Points, in no order, along strands that fork, close into loops and pass close to each other.
(in the rows, 128 means zero)
Points whose rows are less than 84.6 apart are linked; no others are.
j947: [112 198 173 154 142 135 139 163 128 117 133 152 148 145 136 129 122 158
 126 109 107]
j907: [ 98  97 178  98 184  94 130 151  86  82 192 160 161 113 140 148 180 106
 133 129  89]
j168: [116  96  87  98 108 121 110 110 113 106 147 132 135 121 104 122 161  72
 107 147  94]
j290: [137 130 171 143 133 153 155 110 106 130  70  76  92 178 153 135  34 165
 183 131 177]
j550: [129 122 185 116 141  74 134 162 106 118 184 155 163 222 136 165 117 143
 122 116 185]
j808: [151 143 176 109 176  81 106 170 163 147 144 169 153 168 144 151 140 122
 126  91 164]
j474: [138 142  99 180  72 177 142 131 109 147  95 100  86 116 141 113 140 184
 112 129 142]
j284: [114 139 157 106 172 108 118 166 118 103 186 170 165 154 113 164 144 120
 134 120 123]
j836: [140 138 144 154 132 176 169 100 116 112  67  80  92 146 128 119  46 161
 180 148 183]
j534: [119 176 152 115 183 103 107 171 130 146 132 149 162 146 131 152  96 139
 162 172 168]
j987: [ 99 138 140 171 101 122 144 111 108  97 202 121 117 108 149 136 220 145
 127 101  55]
j343: [107 125  77 111  86 101 119  72 134 131 159 112 129  71 126  94 190  98
 124 184  79]
j720: [134 114  89 148  78 193 113  86 154 130  85  87  80  66 123  82 129 148
 149 178 161]
j67: [152  83  54 102 101 131 100  53 159 156  99 105 116 122  98 126 102  99
 127 130 137]
j441: [ 89 122 111  97 144 105 108 111 120 142 114 129 144  66 127 120 123  93
 132 162  69]
j882: [187 119  81 139 140 111 143 107 162 177  93 124 112 135 149 111  76 107
 142 135 153]
j235: [160 134 129 131 166  84 136 149 146 167 157 143 150 194 156 137  99 122
 140 122 157]
j856: [203 111  99 134 128 105 154  55 161 157  72 115 123 108 143  98  35 114
 178 157 187]
j274: [124 141 176 123 130 119 130 167 144 131 128 156 143 167 134 127 142 134
  89  67 128]
j764: [118 113 144 120  80 126 128 142 109  87 152 142 120 163 114 120 189 111
  69  96  98]
j797: [118  95 162  95 152 104 116 156 110 164 122 100 130 188 130 162  91 135
 125 104 189]
j585: [113 123 192  87 182  89 104 171 143 123 159 171 160 114 141 145 178 110
 121  89 122]
j576: [119  87 201  81 146 114 123 171  72  89 141 150 164 152 120 154 166 135
  91  89 166]
j900: [141 130  95 138 142 111 116 106 150 103 192 156 134  99 125 135 179  95
 151 110  66]
j541: [102 130 154 130  63 117 129 125 107  73 161 138 120 137 123 116 210 120
  74 101  70]
j981: [ 96 113 190  99 151  97 125 150 128 110 149 162 151 110 146 120 192 101
 103  87  81]
j415: [136 123 110 136 127 153 143  96 157 147  97 104 123 135 119 105  45 128
 146 167 166]
j359: [145  81  86 107 139 121 120 124 138 158 118 120 123 162 120 136 109 100
 111 104 136]
j361: [135 108  65 100  96  95 106  81 122 105 153 133 135  95 112 111 190  71
 116 159  76]
j430: [111  73 170  85 139 135 124 147  42  85 124 123 144 149 110 153 156 130
  93  95 132]
j30: [130 146  75 134 119 117 123  81 147 140 115 130 136  41 131  94 143 109
 137 173  86]
j681: [ 93 130 119 134 125 172 125 118 116 134  85  81 108  82 126 109 116 130
 139 146  95]
j752: [144 100  51  97  94 130  98  60 144 136 116 115 141  94  83 119 136  88
 117 155 115]
j20: [159 133 164 116 175  59 115 164 152 174 148 150 147 192 166 146 122 129
 140 116 187]
j194: [107 179 160 126 166 121 126 174 122 135 137 151 163 147 124 143 106 145
 144 139 133]
j364: [ 89 153 141 169 121 111 139 118 137 107 194 130 115  95 151 128 193 130
 145 114  46]
j298: [ 89 139 162 106 150 137 116 164 105 140  91 124 139 112 130 128 114 129
 114 115 108]
j806: [127 151 163 145 118 137 144 159 116 142  88 129 131 157 137 126 119 154
  91  74 125]
j49: [141 105 172  98 162  48  96 177 116 137 166 127 149 157 123 182 149 123
 119 148 233]
j281: [ 92  81 150  90 144 129 123 144  65  99 135 121 144 131 119 138 164 111
 102 107 103]
j58: [ 93 116 167  87 153 120 112 174 101 139 122 130 148 138 115 150 123 128
 111 106 135]
j331: [130  94 209  86 167 108 129 178  88  67 166 161 173 137 136 156 194 137
 108  94 161]
j561: [135 150  96 176  86 173 137 143 133 141 113 116  89  76 155  90 162 168
 128 156 136]
j314: [103 123 152 102 155 132 102 159 125 153  86 110 123 146 123 146  69 133
 139 132 157]
j960: [146 129 118  95 169  84  96 148 142 134 142 182 156 101 130 151 143  93
 129 113  98]
j577: [129 152  92 143 123 151 141 112 161 135 128 135 142  93 108 105 104 119
 132 173 122]
j716: [121  98 171 110 127 116 130 127  96 164 107  84 121 202 139 167  61 164
 137  93 169]
j775: [116 138 175 133 148 118 128 150 124  67 209 169 154 173 110 165 148 124
 145  93 107]
j165: [146 103  65 137 123 172 117  91 151 165  93  83 104 101 119 108 122 131
 136 138 140]
j366: [133 111 118  96 148 115 104 135 147 165  88 127 125 142 121 144  55 114
 143 144 161]
j246: [151 163 130 146 165 115 131 152 162 137 163 153 144 175 136 139 117 124
 147 105 127]
j796: [141  90 155  88 163  71  99 165 119 166 140 121 142 173 134 175 114 120
 125 127 214]
j267: [121  83 197  93 179 101 124 167  90  62 177 161 161 123 144 145 192 116
 122 103 119]
j548: [142 110 123  80 177  79  92 159 125 141 143 172 157 120 117 163 135 103
 121 121 146]
j950: [154 159 100 160 149 127 126 141 172 139 163 154 127 134 134 131 150 119
 134 106 100]
j412: [114 122 159  96 192  83 115 158 113  98 197 167 171 116 126 171 157 106
 155 138 111]
j495: [131 112 203 106 144  57 119 177 116 133 175 138 157 203 139 175 141 143
 117 124 224]
j491: [176 150 122 153 141 111 136 158 182 154 101 161 108 144 162 110 105 109
 121 111 132]
j236: [130 130 145 129 136 106 153 146 116 118 180 148 153 214 119 150 116 134
 116 112 149]
j339: [100 100 122 116 115 160 130 109 118 138 113  90 122 171 102 143  69 140
 126 120 146]
j623: [140 144  99 167 124 134 120 128 170 123 191 140 120 116 133 138 190 118
 139 103  77]
j74: [149 100 121 149 117 189 154  74 165 117  73  80  73 111 122 101  67 143
 183 153 177]
j228: [123 176 170 144 142 162 139 148  77 119  59 105 119 129 137 136  83 169
 132 109 141]
j833: [121 140 171 128  67 126 130 113  79 104 110 133 137 128 114 142 168 146
  49  66  99]
j485: [116 130 144 152 120 132 152 123  85  72 194 138 143 134 123 137 202 137
 111  87  65]
j502: [ 74 125 118 122 133 157 133 119  91 142 104  81 127  94 128 124 134 132
 128 129  78]
j218: [129 166 116 175  39 152 124 126  94 133 131 128 110  95 140 131 177 208
  96 131 119]
j273: [144 106  79 132 114 183 105  64 165 147  81  78 101  69 107  97 121 127
 149 155 141]
j865: [118 139 117 148 119 190 140 125 117 120  67  86  90  97 124 109  96 151
 149 136 125]
j18: [117  74  86 100 105 160 101  63 166 141 109  84  98 152  93 138  92 113
 134 133 126]
j533: [141 172 118 157 139 139 155 148 152 134 125 141 131 151 133 109  80 136
 146 156 145]
j488: [136  73  96  85 124 118 104 124 108 101 136 138 125 149 106 131 147  71
  97 132 117]
j87: [143  98  67 135 125 153 128 104 147 170 109  93 110 142 126 117 108 118
 121 118 139]
j512: [155 147  84 164  89 159 132 136 157 132 118 138  81  56 155  85 169 142
 144 182 141]
j838: [128  94 111 121 102 128 134 113  80  57 179 118 123 131 129 105 216  99
 102 144  75]
j945: [168 167  86 168 145 123 120 130 185 139 143 158 117  91 144 122 146 120
 153 130  94]
j269: [109 162 133 138 139 171 139 145 107 129  86 103 130 124 119 126  85 148
 140 137 133]
j244: [183 106  91 121 130 129 126  55 170 151  62 126 114  98 117 107  45 119
 166 146 170]
j445: [136 124 171  88 184  76  90 177 147 140 153 174 160 132 136 158 160 110
 124 103 157]
j633: [167 187 122 180 132 144 174 148 153 106 114 148 101 136 149  98 102 132
 159 158 156]
j477: [129 176 148 166 125 142 147 166 124 127 107 136 128 139 133 122 114 155
 110 106 118]
j618: [114  94 126 131 107 170 139  83 144 149  99  74 103 167 111 136  54 158
 151 124 147]
j92: [125 164 119 104 180 103 106 148 132 145 135 154 173 107 120 147  88 121
 165 173 145]
j606: [127 153 163 142 121 115 149 144 108  92 188 161 153 196 106 162 130 143
 116  94 122]
j306: [170 163  86 169 129 140 141 137 169 126 109 155  97  64 147  97 145 119
 151 159 119]
j668: [133  91 128 139 126 176 147  63 175 138  83  77  85 145 120 123  49 155
 185 143 162]
j19: [157 139 131 148 145 108 155 147 142 175 120 120 128 188 167 121  82 124
 137 119 157]
j911: [104 136 187 101 150 119 110 169  79 140 109 126 158 160 122 163 113 160
 107  94 164]
j456: [134 121  65 114  81 141  91  45 154 143 105 105 135  57  90  93 140 108
 131 175 121]
j706: [143 140 144 129 145 116 118 167 165 152 107 158 120 148 144 120 128 108
  98  95 122]
j387: [123 151  91 159  85 140 118 124 153 135 136 132  92  43 164  83 193 142
 144 188 101]
j453: [129 122  98 129 139 131 153 131 127 128 173 138 151 184 110 140 115 116
 116 133 138]
j342: [131 115 106 125 136 118 130 129 128  92 190 158 140 136 120 137 179  93
 125 118  80]
j181: [129 155 109 175  38 173 125 116  91 139  99 108  85  96 134 121 146 205
 101 135 142]
j745: [112 142 181 134  72 112 141 117  94  75 143 151 144 125 127 128 202 138
  68  69  77]
j293: [ 79 106 129 103 127 143 132 117  68 121 124  91 139 114 113 133 149 124
 113 119  79]
j464: [120 113 190 123 129 120 134 112  98 151  81  79 107 193 157 165  38 177
 172 105 167]
j323: [106 159 118 164 152 116 136 125 151 131 164 136 124  72 157 113 172 122
 156 130  56]
j903: [123 150 102 112 154 126 126 126 148 143 134 152 167 113 105 129  89 109
 141 160 126]
j481: [114 103 140 141 114 123 150 114  69  51 191 131 130 131 140 120 215 113
 115 121  57]
j535: [143 151 118 155 137 147 167 122 144 147 110 116 130 156 135 101  56 137
 154 163 169]
j303: [139 108 104 155  94 204 138  79 157 107  80  81  68  78 110  92 103 149
 169 174 182]
j809: [114 168 123 166  85 152 147 144 134 126 126 127 117 140 119 118 127 153
 100 125 114]
j626: [ 87 116 154 103 131 150 117 138 102 135  93 100 124 161 109 160  75 160
 131 116 143]
j434: [135 130  89 144 131 138 149 125 131 109 191 143 147 155 105 137 156 115
 120 126 110]
j925: [112 151  99 166 101 119 125 117 158 136 165 133 105  53 159  99 192 135
 150 161  72]
j766: [ 85 120 203  92 130 116 132 148  99 103 126 145 155 119 129 124 177 130
  84  72  93]
j353: [125 133 101 159  84 172 155 111 149 141  99  96  99 134 116 105  77 148
 127 155 154]
j240: [138  55 100  85 126 121  96 118 124 130 114 122 111 165 107 144 114  86
  98 108 134]
j213: [108 131  74 128 103 140 123  97 136 144 127 107 127  76 114  98 159 112
 124 164  94]
j191: [180 138 112 159 142 113 158 143 157 168 100 127 101 158 169 103  84 120
 135 127 152]
j253: [125 136  80  98 126  85 107  84 130 140 107 151 147  53 122 119 136  92
 131 154  66]
j828: [164 160 108 178 113 166 179 147 137 108  98 131  70 109 144  92 117 133
 154 166 168]
j338: [181 121  61 126 123 120 127  78 168 163  82 133 127 107 124 114  70 112
 138 142 153]
j895: [111 164 121 170  55 146 133 135 123 126 139 130 108 118 128 125 168 173
  88 120  98]
j96: [ 75 121 142  91 156 116 107 145 112 146 109 125 141  84 120 134 109 103
 135 150  95]
j929: [100 137 186 112 100 130 125 139  85 113 103 139 146 139 119 136 145 141
  71  67 105]
j386: [149 138 101 175  83 177 166 122 138 120  97 112  82 102 138  89 104 155
 137 170 176]
j660: [138 136  73 133  99 148 118  74 171 142 108 128 133  75  91  92 101 110
 130 181 138]

How many points has the smallest loop of links through each point below? Write - if it is on no loop.
j477 -> 19
j828 -> 7
j236 -> -
j314 -> -

A piece is all that can be reached along the links. How many separate loops has the piece of each point below (a circle has one, a figure eight two, a Y none), and how many tips (points with one link)?
j412 -> loops 1, tips 7
j359 -> loops 0, tips 2
j353 -> loops 1, tips 0
